Points, in no order, along strands that fork, close into loops and pass close to each other.
(in the rows, 128 means zero)
Two points are linked if the straight distance between their rows is under 60.1. Some points are linked to none.
<365>: [117 110 132 128 101 126 115 118 105 137  95 117]
<260>: [216 116 127 125 147 153 175 158 159 176 125 110]
<117>: [156  76 136  74 129 116 133  74 117  49 151 137]
<485>: [105 140  52 194 119 102 134 115 132 135  65 131]
<603>: [103 170 114 176 139 136 140 181 169 163 121 112]
<605>: [ 65 171 106 115 120  91  96 104  98 139 143 189]
<120>: [205 117 136 106 147 151 176 156 168 143 151 131]
<41>: [ 90 129 175 115 132 123  99 118  84 141 150 140]
<98>: [ 93 117 108 111 107 102 121  95  77  91 120 164]
<249>: [171  77 120 110  86 131 118  92 114 126  77 102]
<132>: [139 139  86 132 125 130 178 150 173  56 142 140]
<596>: [127 119 149  81 176 128 142 104 135  65 193 124]
<32>: [169 102 174 101 118 147 117 131 137 165 129 109]
<137>: [162 120 118 132 112 143 136 135 150 137 102 104]
<223>: [143 132 114 125 123 132 158 142 158  84 139 134]
<489>: [ 69 158 103 106 128  96  96  89  84 110 157 191]
<474>: [214 105 132 119 134 153 154 144 150 178 114 106]
<47>: [123 159 105 185 138 140 133 169 168 164 105  99]
<267>: [144 130 111 131 117 137 150 146 156 105 120 121]
<134>: [164 135  45 193 121 127 149 134 166 101  73 107]
<398>: [ 70 154 120 102 147 107 103  91  77 103 177 177]
<369>: [142  97 145  82 149 122 134  89 123  60 169 133]
<4>: [150 138  64 194 123 130 139 137 160 125  78 103]
<448>: [125 140 176 128 130 149 118 161 143 168 139 108]
<118>: [112 105 142 116 101 120 115 112  93 122 111 132]
<358>: [ 79 179 120 168 145 123 146 185 165 156 141 136]
<125>: [131 147  87 191 130 133 128 152 158 152  86 101]
<140>: [177  84 170  85 122 136 118 110 131 138 138 124]
<155>: [117 145  79 140 129 119 179 151 168  46 143 152]
<256>: [123 137 150  98 177 134 146 125 146  70 195 128]
<72>: [ 88 142 173 125 131 126 106 140  99 155 147 138]
<193>: [ 68 164 118 127 124 100 105 124  97 152 133 172]
<541>: [ 91 165  89 149 147 113 173 163 167  69 159 162]
<439>: [ 91 151 143 118 169 124 141 133 128  81 188 144]
<69>: [ 78 143 142 104 161 116 116 100  82  96 183 157]
<621>: [121 126 139 165 116 139  96 132 116 187  81  92]
<583>: [ 86 123  85 111  99  91 119  87  74  91 110 178]
<342>: [124 111 144 140 105 135  98 120 106 172  83  95]
<237>: [147 141 135 171 128 153 105 149 146 192  92  86]
<387>: [173  67 162  78 104 126 113  91 115 124 121 123]
<429>: [198  89 132 126 108 144 110 107 125 176  77  89]
<617>: [210  96 128 120 124 148 138 125 139 177  98 101]
<373>: [ 89 161 111 145 143 118 157 163 153  98 155 152]
<382>: [ 78 154 141 138 128 117 115 146 111 158 135 145]
<136>: [ 86 172 158 153 149 136 131 184 151 162 159 130]
<528>: [ 94 118 172 103 125 118  90  97  64 134 149 144]
<368>: [101 116 133 111 120 113 123 105  91  92 139 148]
<349>: [ 88 140 150 110 160 123 126 116 106  92 181 145]
<481>: [173 133 122 154 124 153 122 144 149 170  94  89]
<218>: [141 120 176 114 121 144 114 141 134 161 133 110]
<593>: [105 157 175 136 141 145 122 172 146 162 157 120]
<68>: [177  63 144  86  90 127 114  88 111 127  98 116]
<96>: [180  84 118 137  96 138 103  91 113 154  61  88]

A tip is a point with one link. Name the tips that can be reached along the links from each point below, in the order of the rows.
<136> => <120>, <134>
<267> => <583>, <373>
<69> => <117>, <528>

A piece is two or more points that can be reached from each other along the links. Count, over all rows, the pieces, the separate loops (a circle has one, a figure eight two, a Y none), the forks (points with three links) and the tips (points with one).
pieces => 3
loops => 0
forks => 0
tips => 6

A fork is a point with three links, a tip a point with one. Leave the first point through the second and follow the links. Name the first fork or tip that comes.
<237>, <621> => <583>
<256>, <596> => <117>
<96>, <429> => <120>
<481>, <137> => <373>
<136>, <358> => <134>
<193>, <382> => <528>

Name the points in between on the shortest way along the links from the first point to the second, in order.
<583>, <365> => <98>, <368>, <118>
<4>, <593> => <125>, <47>, <603>, <358>, <136>
<365>, <481> => <342>, <621>, <237>
<256>, <398> => <439>, <349>, <69>
<41>, <605> => <72>, <382>, <193>
